A landscape with many valleys, sampled at points; each row gives a point and its height.
From any point a ball rolls to the lowest of the 2 points nearest to it. It stops when none of these is lower. Distance is the straight distance between rows; heights are no part of it.
bav height 47.7: [157 112 127 101 186 165 112  97  95 135 142 180 116 120 161 108 129 178
 127 196  81 119 128 119 109 101 146 106 127 130 164 139]
tor height 13.6: [ 62 161 170 106  59  75 141 138 163 151  88 154 100 127 124 131 112 104
 107 123 158 105 109 184 133 121 127 133 112 116 144 111]
deko height 13.9: [123 104 117 138 110 133  83 110  86 149 122 138 165 127 153 133 118 138
 160 161 122 109 130  78 162 176 176 141 143 113 107  99]
Sezo height 36.9: [131 137  77 118 124 144 142 140 153 145 139 128 105 105 117 141 108 106
 118 104 132 162 119 132 101 118  94 129 120 142 126 112]
Vosik height 23.7: [144 111 106 128 204 159 126 119 112 142 129 139 131 105 124 128 128 172
 106 155 156 129 140 124 130 116 152 123 132 119 116 134]
dizo height 35.3: [127 116 163 159 131 104 115 115 120 124  80 137 148 118 125 124 145 182
  88 123 180 127 135 167 157 143 173 163 143 110 108 107]
nug height 46.6: [137 113 129 162 143 105 148 128 104 104 140  99 134 144 124 123 116 146
  91  93 175 139 147 111 158 195 161 148 117 121  96 122]
vur height 47.8: [ 78 165 162 131 100 103 143 140 156 167  94 141  97 126 124 133 146 116
 118 142 147 121 138 190 124  82  92  92 134  85 153 140]
noz height 37.8: [115 119 100 141  73  79 183 119 141 103  96  73 178 139  90 160 123 117
 127  71 107 143 135 113 132 112 142 163 119 115 111 112]
rino height 11.8: [174  82 140 173 132 114 118 107  92  94 134  76 168 143 125 132 107 147
 133 117 140 140 144  65 176 193 193 146 143 117  95 124]
vupo height 37.7: [163 118 143 163 124 114  90 100 108 108  95 130 148 121 131 133 156 187
 111 117 173 126 127 152 153 128 191 163 169 133 107 104]
mub height 42.9: [ 97 156 122 115 103 104 151 125 164 129 105 136 105 105 122 132 128  96
 104 105 138 139 101 175  88  81  96 130 115 120 156 107]
Zik height 52.4: [183 125 153 129 191 146  85  95  70  82 172 141 129 153 152  89 113 140
 100 141 136  84 123  95 119 145 199 146 149 166 116 128]
Visub height 56.0: [145 102 115 117 117 158 104 155 177 120 142 137 116 104 131 130 138  77
 132 116  84 177  97 142  84 134  57 133 126 157 147 113]
gilol height 29.1: [ 91 132 117 125  69 110 123 136 159 118 117 116 134 119 133 132 129  63
 126  86 110 143  93 133  93 129 113 156 126 133 146  87]
mamaz height 56.8: [121 164 130 120 113 151 114 143 100 140 168 124 136 165 158 134 155 126
 204 147  94 124 138 127 124 148  65  80 115 134 134 167]
vaso height 60.0: [121 123  77 124 153 151 130 141 115 149 125 130 141 115 117 145 134 142
 160 149  97 124 152  98 130 109 117 113 129 112 111 135]
risov height 42.7: [118 130 123 143 150 128 135 132 110 143 138 133 119 126 130 122 107 142
  95 120 190 130 137 125 151 188 148 132 117 122 103 118]
Sepu height 68.3: [158 112  77 117 131 137 172 154 180 108 129 116 120 115  88 133 105 114
 104  68 117 160 121 112 103 101 117 173 121 160 105 113]
Gomeb height 54.5: [120 150 146 107 141 142 111 125  95 154 149 157 129 149 163 122 166 151
 189 179 100 114 141 140 137 134  84  85 115 112 147 166]
Rigem height 24.3: [186  84 122 158 159 129 159 146 120  84 168  53 137 151  80 115  96 131
 120  82 126 128 166  46 181 158 165 134 124 151  93 165]
Bugev height 18.4: [171  87 128 176 135 108 157 126 111  85 142  53 152 148  96 128 108 144
 117  89 134 153 157  65 175 175 178 139 130 120  95 145]
losi height 32.4: [132 117  68 127 101 141 144 137 135 151 146  96 157 122 105 148 111 106
 158 105  99 137 154  60 142 133 133 135 132 127 100 124]
Zom height 23.9: [ 75 148 154 118  51  97 103 142 166 119 109 132 120 136 148 124 132  59
 132 107 121 125  82 164 100 139 111 136 126 123 163 103]
sugaf height 39.8: [ 81 186 202 137  60 101 111 152 171 140 110 126  84 164 136 129 148  86
 149 127 134 114 122 203 112 117  92  91 143 110 160 164]
dun height 43.3: [118 116 110 113 111 102 162 132 172  75 111 118 153 103 102 134 118  96
 108  74 108 136  76 130  91  85 123 185 107 153 135  94]
Giba height 36.4: [108 138 113 136 149 115 162 123 128 144  99 129 128 109 110 131 129 153
  92 113 172 139 136 147 131 119 128 132 118 104 123 117]
tepem height 42.5: [147 118 142 103 170 157  98  97 109 159 135 193 115 104 163 118 155 180
 130 190 117 120 121 138 123  87 146 100 143 113 159 135]
fuv height 22.4: [154  95 101 119 147 158 142 126 102 132 151  96 156 121  99 114  77 125
 158 143  73 103 146   4 165 133 172 141 130 148 103 135]
Sak height 22.1: [106 151 157 112  96 130 111 143 139 188 135 181  80 118 142 131 123 127
 135 163 157 133 130 178 160 152  96  92 106 101 137 152]
Bomaf height 19.7: [ 56 141 153 117  26  78 118 125 153 125  88 112 138 158 142 145 122  73
 133 100 136 101  94 159 112 142 132 143 132 121 147 100]
Tuz height 33.5: [159 126 120 145 140 134  77  99  90 126 121 144 156 121 146 123 139 171
 137 141 151 111 120 115 149 129 200 160 164 139 109  99]
runo height 36.0: [104 126  85 137  85 107 152 131 139 133 109  86 165 132 100 154 128 103
 140  86 113 141 146 104 130 125 128 144 132 111 107 109]
pez height 25.4: [100 136 148 130 110 135  61 132 109 160 109 170 143 129 161 130 171 153
 178 175 114 105 133 140 150 132 133 107 154 101 130 131]
tunez height 51.5: [120 144 144 125  96 139  93 149 171 119 131 130 100 121 144 127 151  71
 142 119 105 163  93 178  87 133  61 119 127 136 164 131]
figuz height 50.7: [138 125 113 143 108  91 179 120 134  90 140  87 135 135 108 130 101 120
 101  57 139 166 113 100 132 160 145 167 108 139 110 107]
bebak height 43.5: [121 197 210 148  90 124 111 136 166 142 135 112  95 173 137 122 164  92
 163 119 141 135 120 207 114 120  72  94 137 127 158 191]
Sop height 65.3: [140  96  78 156 136 120 149 137 124 127  87  94 178 122  86 149 138 153
 141 114 115 130 160  91 152 108 152 158 135 104  94 120]
fem height 52.0: [141 126 129 104 165 151 115 117  94 140 141 166 129 138 165 117 154 167
 168 191  68 122 145 118 123 110  99  94 112 117 161 146]
pid height 55.3: [117 145 104 116 134 142 145 129 145 169 124 137 100 103 128 142 133 130
 127 144 143 145 140 168 114  93  82  90 120 105 143 147]
Vik height 37.5: [132 120 141 123 164 144  97 107 122 167 117 179 121  92 148 130 158 176
 124 170 147 122 124 154 134  87 154 111 157 105 139 130]
tupe height 6.7: [137 105 110 152 132 127 123 112  96 137 131 104 164 127 131 129 112 135
 139 127 141 133 139  66 168 184 174 149 132 114  95 106]
Dilaf height 30.3: [116 140 115 111 138 156 124 133 104 161 161 166  93 116 152 122  93 137
 123 160 151 128 128 121 143 178 118  97 109 132 125 130]
Tida height 47.3: [130 177 178 134  94 139 101 139 173 123 133 116 104 151 143 124 165  81
 159 116 118 147 105 200  91 120  57 105 133 134 167 170]
Nen height 46.4: [139 122 107 101 175 165 148 123  86 136 163 150 110 127 139 116  84 151
 140 182  81 124 140  77 121 150 122  91 112 155 131 135]
robom height 25.0: [177  96 130 129 230 149 117 121  86  94 164 120 130 152 126 108 135 144
  79 136 167 112 156 116 129 139 162 128 135 147 102 153]
fere height 66.8: [129  98 113 162 113  92 150 117 114 113  72  81 186 125 102 148 147 158
 125 108 128 141 152 114 159 136 156 166 137 101 110 109]
memid height 19.9: [115 120 121 129 125 145  79 123  88 148 123 161 153 123 155 127 145 146
 169 177 102 109 130  96 143 143 153 121 143 109 128 108]
Tekob height 37.4: [121 126 135 126 165 152 110 125 107 160 150 164 113 125 144 112 103 157
  95 150 186 113 130 129 148 186 157 118 119 124 107 126]
Gonod height 34.9: [ 86 184 216 140  72 110 104 153 184  97 116 114  96 168 140 116 153  71
 149 120 118 114  90 201  84 113 112 112 142 128 187 157]
dima height 50.2: [155 159 153 107 114 144 124 114 149 160 152 130  98 143 147 143 161 106
 166 148 136 148 128 195 113 103  36  78 114 143 159 191]
filuz height 37.1: [155 110 177 156 165 114 104 125 117  98 128 140 131 139 133 114 164 175
  73 115 201 122 146 175 150 156 176 143 141 123 111 121]
rafe height 38.7: [101 142 126 137 113  84 175 121 131 114 101 113 131 124 116 131 121 140
  91  88 168 138 119 153 128 131 134 148 106 118 124 105]
Sev height 40.8: [ 83 156 140 111  99  83 168 121 149 103 100 133 120 113 125 131 118 107
  94  93 161 123  86 168 108  98 122 152 106 130 146  97]
sefi height 28.8: [158 137 115 128 145 140  80  95  79 117 130 160 143 127 151 112 124 165
 140 152 113 100 108  89 126 116 204 148 155 147 127  97]
Poto height 41.5: [201  84 155 150 210 142 104 128  83  53 177  83 142 160 107  93 116 117
 110 132 106  80 150  61 154 139 171 146 140 175  98 169]
Det height 32.7: [171 112 134 136 206 149 109 100 111 127 134 144 135 108 129 123 154 180
  84 141 183 124 133 148 120  88 176 132 157 125 121 132]
Vapum height 49.4: [ 79 147 183 128 113  96 163 133 157 177  81 154 103 108 111 134 146 134
  89 156 158 115 137 193 131  69 110 104 143  75 152 133]
nav height 57.7: [119 127  89 116 156 152 137 135 125 159 126 144 120 111 131 145 141 148
 150 160 118 133 152 136 126 102  93  90 121 104 128 147]
Zover height 60.3: [145  83 105 111 130 158 126 163 196 110 125 135 125  93 114 123 122  87
 109 107  81 174  97 129  80 117  76 162 126 162 137 102]
finim height 47.2: [122 176 188 124 102 127 117 131 148 174 142 144  90 149 148 135 166 111
 168 156 146 128 135 196 141 121  62  79 122 117 147 192]
nuzo height 12.3: [ 95 162 168 106  78 104 134 135 171 155 118 164  69 110 141 122 115  94
  94 130 156 137  96 194 116 126 100 119 110 118 157 128]
belaf height 29.7: [ 94 119 132 147 103 119  75 128 120 160  80 143 156 119 141 139 157 152
 143 156 143 108 138 144 159 135 146 134 161  97 123 105]
logub height 28.7: [ 81 162 185 111  71  99 102 147 176 106 105 139  95 135 145 118 144  58
 131 117 119 120  78 189  90 117 103 124 127 123 179 128]
domu height 28.2: [128 116  81 114 123 158 139 136 109 144 167 110 141 124 118 131  93 111
 179 139  72 119 150  35 148 142 128 117 129 143 108 126]
gab height 47.5: [199 106 156 139 202 137  96 107  69  59 176 112 137 166 134  90 122 118
 100 136 122  78 134  81 130 137 185 147 148 169 104 145]
sose height 16.3: [ 47 136 173 124  38  74 125 135 159 157  70 133 131 153 127 144 119 110
 117 130 150  90 128 172 146 143 134 137 123 109 138 113]
banun height 70.2: [146 123  74 132 133 115 191 148 160 112 112  99 135 123  79 141 110 135
 111  71 125 147 138 116 115  95 129 165 114 133 102 124]
lafa height 39.1: [ 93 134 118 129  70  68 186 111 137  79  90  91 165 135 107 158 124 109
 128  77 123 122 105 132 119  97 135 165 113 130 133  98]
kup height 61.7: [145 134  96  90 127 167 142 152 112 131 167 134 133 165 136 138 126 133
 199 152  45 119 157  90 117 115  74  92 114 156 124 156]
nim height 52.5: [134 125 122 132 127  95 179 127 148  66 147 102 129 127 114 122 109 118
  85  50 149 159  98 117 106 138 132 171 100 161 117 107]
budol height 52.8: [147 142 117 107 125 150 143 114 153 162 147 144  90 114 143 149 141 126
 143 153 136 158 132 178 111  99  51  73 112 130 155 166]
Libus height 25.9: [110 147 126 110 113 144 113 137 116 178 141 176  97 117 155 128 117 135
 148 165 147 129 129 146 152 167 101  91 111 112 132 138]
zav height 32.6: [ 86 122 155 146  96  93 115 121 126 149  56 130 158 122 127 140 151 158
 111 129 157 112 140 158 161 134 149 156 149  94 125  96]
dama height 62.9: [145 103  70 135 167 147 128 139 114 137 108 120 164 118  97 138 128 160
 151 143 103 117 155  76 141 101 157 146 136 116  99 131]
Nozi height 50.6: [155 107 128  95 199 174 140  99  86 132 150 163 109 133 153  96  97 168
 110 198  71 120 136 100 110 134 132  94 110 146 158 131]
fitip height 33.2: [117 130  93 127  96 126 139 135 160 123 135 120 119 104 122 130 118  85
 114  82 118 164 103 128  99 125 102 148 120 138 133  94]
rim height 32.0: [114 124 125 136 167 141 124 122 126 163  99 149 132  90 121 131 148 161
 109 150 163 131 138 157 136 101 132 116 141  91 130 125]
Nobo height 15.4: [144 103 105 124 160 154 114 118  82 127 138 129 155 125 127 110 104 137
 154 161  74 104 139  29 143 137 176 142 132 135 120 114]
lef height 13.1: [163 107 107 136 221 163 130 120  98 120 146 122 137 125 113 117 118 158
 105 146 141 113 142  93 128 124 164 133 132 140 109 142]
Sof height 32.9: [173 102 154 150 204 126 106 123 100  87 150 125 129 146 134 114 160 152
  74 120 189 120 159 156 140 150 168 135 141 125 106 141]
Zuka height 17.3: [114 162 149 107  84 124 121 135 155 169 135 157  71 109 146 131 132 101
 127 140 151 152 114 190 124 136  74  94 114 118 154 143]
soko height 40.5: [ 89 134 118 117  90  80 172 122 157  76  94 103 162 126 105 160 134  96
 128  81 121 106  92 147  91  62 126 164 117 144 147  94]
Zel height 45.3: [ 79 163 136 131  91 108 139 143 169 134 107 122 107 130 125 138 143  92
 124 118 125 130 120 183  91  83  86 106 132 105 161 128]
Papid height 40.3: [146 138  77 106 129 163 138 136 140 147 158 137  97 109 128 142  99 114
 143 134 119 158 131 123 106 124  79  98 117 156 127 127]
Vimuf height 64.8: [164  85  95 106 136 156 143 160 194 109 134 129 121 102 100 119 104 101
 100  83 102 173 104 106  97 111  98 174 131 178 115 104]
Zos height 43.1: [137 133  82 102 141 165 144 134 107 147 167 141 108 121 136 132  94 125
 160 153  97 138 135  95 123 140  92  93 113 155 123 129]
Figi height 22.3: [152 121 119 126 164 153  94 110  79 118 143 154 140 127 147  94 104 152
 134 170  73  99 125  61 120 132 180 145 138 141 135 102]
dukav height 32.5: [179  86 139 134 187 149 144 134 104  88 167  70 142 147  87  95  85 130
 119 121 105  90 155  27 171 147 169 141 132 171  88 167]
dasi height 59.0: [130 150 106 121  99 162 121 154 120 134 182 113 139 158 141 140 148 112
 207 131  73 132 143 103 111 137  76  93 123 150 125 157]
Pugok height 48.9: [135 118 132 158 121  85 174 129 114  78 142  82 135 153 120 129 113 139
  92  67 161 150 137 110 143 181 151 144 105 130 102 122]

Where does a ball stop that starts at each point below?
fem -> rim
Zel -> rim
belaf -> tupe
kup -> nuzo
bebak -> nuzo
dun -> nuzo
gab -> tupe
soko -> Nobo
fere -> Nobo
Sepu -> nuzo
vupo -> Nobo

For each start below, name every point that the ball comes to, in order.
zav -> belaf > pez > memid > deko > tupe
Nen -> Zos > Papid > Sezo > fitip > gilol > Zom > Bomaf > sose > tor > nuzo
dasi -> mamaz > Gomeb > fem > bav > tepem > Vik > rim
Sop -> dama > vaso > nav > pid > budol > dima > finim > bebak > sugaf > Gonod > logub > Zom > Bomaf > sose > tor > nuzo
